Each row is a point on a landscape with many peaks, with its height.
A climber steps from a point to the highest of its 2 nearest points, and stops where none of them is higher. Distance is the straight distance between rows; heights are no part of it.
mus height 410: [171 160 169 134  96 172 104 152 120 137 138 148 151 135 130  99 130 115
 109 141 149]
Dirad height 233: [110 150 162  85 164 128 150 101 147 142 142 184 153 104 118 179 113 101
 105 113 179]
zeso height 161: [193 147 135 173 122 151 143 137 100 168 127 103 180  78 122  44 135 128
 101 104 125]
pusad height 557: [145  99 156 128  85 165 116 188 110  76 136 181 108 133 127 117  85 160
 133 107 113]
ral height 217: [123 129 152  55 154 113 134 137 133 125 128 172 162 132  94 172  98 116
 125 143 144]
Rosop height 540: [122 143 134 126 135 110 100 106 125 161 119 179 150  99 123 107  40  89
 116 164 120]
gameg height 596: [114 123 151 151 105 166 113 195 110  74 154 183  97 119 133 166 132 183
 125  85 103]
rog height 244: [105 136 130 132 135 133 141 153  94 152 126 129 115 177 108 180 120 139
 134 171 165]
Linag height 437: [ 93  98  74 164 149  99 111 118 135 139 104  57 143 117 122 173 155 160
 142 148 122]
mif height 348: [176 184 160 122 131 133 145 153 104 192  94 123 166 159 114 115 161 111
 110 103 172]
nazez height 266: [ 85 135 155 117 155 143 175 138 108 174 147  96 154 160  83 150 148 122
 123 170 165]
Reduf height 423: [134 122 116  95  95 163 150 162 106 152 130 148 128 162  64 118  61 103
 133 144  98]
pozom height 232: [129 143 183 169 135  80 183  87 149 144  61 139 120 128 170 100 163 154
 117 108 168]
renov height 206: [111 147 135 173 172 122 153 103  91 104 143  63 121 110 173  83 128  50
 116  88 102]
ror height 355: [100 113  95 117 117 161 140 112 188 123 175 141 131 112  95 127 122 138
 136 121 139]
Kimaz height 531: [ 86 131 134 112 102 104  87 131 163 136 133 155 111 122 118 162  72 146
 143 124 157]
Rutot height 390: [102 130  93 145 127  96  68 112 123 125 116 124 108 105 154  91 107 108
 151 105 121]
fes height 317: [134 125  99 130 106 144 116 140 136 131 161  86 143 122 105 144 206 179
 143  81 141]
Bev height 446: [ 94  73 116  80 106 134 114 143 111 104 142 185  99 149 116 157 124 140
 141 115  82]
roge height 255: [120 117 124 114 162  41 119  56 149 114 109  62 121 116 173 136 101 102
 140 144 122]
Fofo height 425: [144 143 126 112 132 178 145 135  76 103 113 184  59 154 100 154  54 106
 133 104  67]
Lote height 340: [ 57  94 122  90  68 159  75 139 148 107 124 136  95 117 154 139 167 105
 139 125  81]
rofa height 454: [142 149 109 105 127 105  79 117 137 141 109 175 126 132 141 146 110 106
 131 121 159]
nim height 261: [121 128  97 105 184 102 103 141 132 114  98 177 152 120 153 145 181 119
 117 182 109]
lita height 374: [112 124  77 104 135 101  99  99 166 119 105 129 133 117 145 160 135 118
 138 129 171]
dis height 393: [131  80  58 116 120 114 139 121 129 131 131 130 128 129  96  85 103 129
 156 145 118]
vip height 505: [103  97  63 101 117 123 142 121  95 132 142 190  75 136 115 153  96 114
 151 135 111]
dogob height 544: [ 95 168 161 128 108 186 111 191 154  90 151 195  59 123 136 180 109 142
 122  78  92]
dofed height 238: [ 69 135 118 172 163 125 135 135 100  84 152  39 124 112 166 127 135  66
 122 123  71]
mub height 392: [109 134 138 166 136 169 139  98 151 133 192 113 130 118 114  99 148 135
 124 150 137]
vutof height 585: [123  86  70  91 123 101 160  76 101 146 141 167 100 110 134 151  90 101
 157 171 144]
mota height 599: [116 181 135 126 121 114  88 143 158 161 134 160 127 124 101 142  47 117
 132 170 134]
vidaz height 508: [130 163 172 111  84 146  82 172 144 125 159 135  98 172 105 173 122 171
 142 123 121]
Febi height 222: [123 135 120 136 149  93 141 106 124 151 111 145 119 137 145 156 120 134
 130 205 168]
geno height 462: [176 101 109 131 132 146 139 128 112 118 134 182 135 142 130  98 144 137
 117 119 135]
Ronek height 145: [146 140 174 148 148  55 138 120 119 114 118  16 138 142 175 115 168 114
 122 102  88]
fizu height 104: [143 176 163 167 161  77 118 147 116 112  74  54 138 117 195  91 184 109
 123 124 118]
dup height 515: [163 146 162 136 152 154 153 165 110 122 162 144 128 158  96 166 140 184
 122  81 147]
peson height 435: [179  88 114 115 115 115 135 104 104 146 152 167 117 157 100  95  98 144
 138 130 114]
sudo height 316: [ 87 112 101 124 149  76  78  89 143  92 119  76 121 107 163 130 115  92
 140 110  94]
Gulo height 80: [ 83 146 133 147  63 151  76 162 148 142 142  71 109 125 129 148 168 158
 148 138 133]
zar height 471: [155 102 165 191 143 134 169 131  88 142 154 132 136 109 126  59 139 165
 123 108 144]
kekid height 338: [118  96  41 138 147 110 133 122 142 114 109  75 132 134 123 122 144 134
 148 179 128]
mefak height 144: [134 145 135 165 156 102 121  98 184 111 120  39 147 131 164 147 169 148
 120 153 139]
gasud height 234: [147 128 128  71 185  88 132 160 124 116 111 188 168 140 106 155 142 138
 122 160 100]
vadom height 519: [209 118 134 151 118 139 166  80 135 158  99 198 147 135 149 119  91 140
  69 135 138]
daza height 188: [127 141 151 149 155  88 139  88 186 127  85 104 137 126 171 136 149 142
 115 203 163]
mav height 268: [ 76 121  96 120 126 151 124 125 133  72 131  64 119 110 154 105 121  42
 133 107  95]
desal height 493: [184 130 161 183 147 165 173 146 106 129 171 164 128 133 100 112 101 177
 110  99 135]
Fugel height 631: [206 144 117 149 128  99 168  76 158 170  60 176 147 119 161  96 139 132
  91 122 145]
ter height 119: [148 134 113 160 158 108 135  62 154 143 150 131 108 128 155 127 171 151
 120 137 155]
vup height 229: [178 134 132 114 120 139 141 100 134 125 124  67 147 138 139  83 185 104
 131  94 152]
gomi height 189: [179 151 154 143 139 134 172 125 127 144  93  74 176 104 137  55 166  98
 112  97 138]
tofem height 558: [113 146 174 131 124 158 119 158 120 135 157 119 128 175 101 221 156 185
 122 120 143]
Fale height 45: [120 150 129 141 196  59 139 122 113 149  69  98 140 120 157  95 172 115
 130 144 110]
fevel height 490: [220 112  93 157 123 148 148 157  86 129 105 175 138 144 119 113  83 154
 105  93 123]
Lumo height 391: [191 176 162 122 105 168 135 189  95 146 134 126 149 174 104 122 162 132
 120 142 150]
gineg height 506: [ 54 101 138 141 140 124  96 143  99 113  99  77 149 127 143 129 138 107
 136 186 111]
keka height 101: [101 163 121 148 112 126  66 112 169 126 142  61 121 127 147 147 162 133
 142 133 144]
Vutu height 555: [ 62  87 120 124 147 118 118 141 118 141 120  94 163 123  96 160 140 147
 138 172 108]
fadi height 299: [ 56 101 119  90  75 165 103 137 166  78 120  91 107  93 156 108 138  71
 138 102  95]
kadon height 302: [126 146 188 102 135 132 147 128 114 177 123  91 163 158 103 106 160 114
 124 118 174]
mul height 520: [199 119 134 126  85 174 134 174 102 104 118 157 121 148  94 115  58 155
 127  82 101]
Kav height 376: [108  77 101 111  78 180 165 153 159 115 166 139 109 146  90 131 124 160
 140 121 132]
Nudu height 267: [ 64 129 145 116 152 144 127 106 143 129 151 154 139 120 126 195 146 126
 110 159 153]
zubev height 476: [ 89 114 120 115 108 112  85 100 148 136 142 159 110 106 125  86  72 102
 145 153  98]
gusin height 424: [157 143 145 158  91 165 112 146 123 114 171 116 131 104 130  83 166 149
 128 149 136]
Voba height 469: [155 190 168 113 125 169  96 173 150 100 139 169 116 151 103 169  89 141
 125 111 116]
Lusa height 464: [ 83 124 116 137 101 153 101 181 119  96 100  82 140 101 138  84 123  92
 143 156 131]
daki height 353: [ 93  82 119 123  84 165 134 157 151 124 160  99 142 130  89 164 171 183
 137 108 135]
Leti height 180: [134 153 172 143 144 100 130 134 110  78 135  39 144  94 176  95 142  75
 115  73 112]
gelor height 375: [159 137 110 142 160  61 176  77 148 145  55 144 122 114 169 104 163 128
 124 102 156]
Pizag height 395: [117  91 150 106  73 181 156 156 110 125 157 136 117 170  84 114  96 129
 140 131 134]
zogo height 169: [132 135 167 184 146 118 171  71 128 147 117 108 100 140 175 103 184 140
 115 130 156]
teme height 478: [200 109 103 128 104 137 166  51 124 171 145 184 136 120 128 140  56 135
  88 147 123]
tovav height 436: [165 173 185 120 106 180  89 179 112 110 102 179 150 147 127 134  73 100
  98 141 121]
Fekub height 447: [164 106 167 154 115 141 141 145  80 110 171 122 135  99 131  77 195 176
 128 117 126]
zot height 272: [132  89  95 107 153  58 137  74 158 128  98  79 142 116 140 150 131 152
 143 138 165]
teze height 394: [ 59 106 109  96 103 149  92 170 142 114 127 180 102 118 134 170 150 127
 132  94  91]
roz height 466: [139 112 116  71 107 155 148 165  99 125 127 163  88 164  70 132  68 118
 150  86  73]
vevuf height 448: [ 87 116 116 123 128 138 147 148  99 116 140 190  43 136 115 170  57 134
 145 103  89]
dop height 492: [161 114  63 116  99 119 149  57 146 165 154 166 108 105 121 144  65 110
 140 156 145]
nat height 30: [114 124  91 127 181  75 134 132  99 159  97 109 148 116 118  98 126 114
 143 137 139]
sut height 298: [ 73 154 104 116 163 140  94 142 164 111 139 161 155 101 129 161 158 113
 117 153 121]
vusu height 275: [160 112 130  94 124 111 110 129 128 116 137  69 167 115 116 104 210 155
 144  75 131]
baga height 79: [159 139 114 137 158  78 134  53 143 171 140 118 124 111 132  98 123 121
 134 135 136]

Where does a climber stop that starts at each point below?
baga: Fugel
gomi: roz
dis: gameg
rog: tofem
Leti: vutof
roge: mota
ror: tofem
Gulo: roz
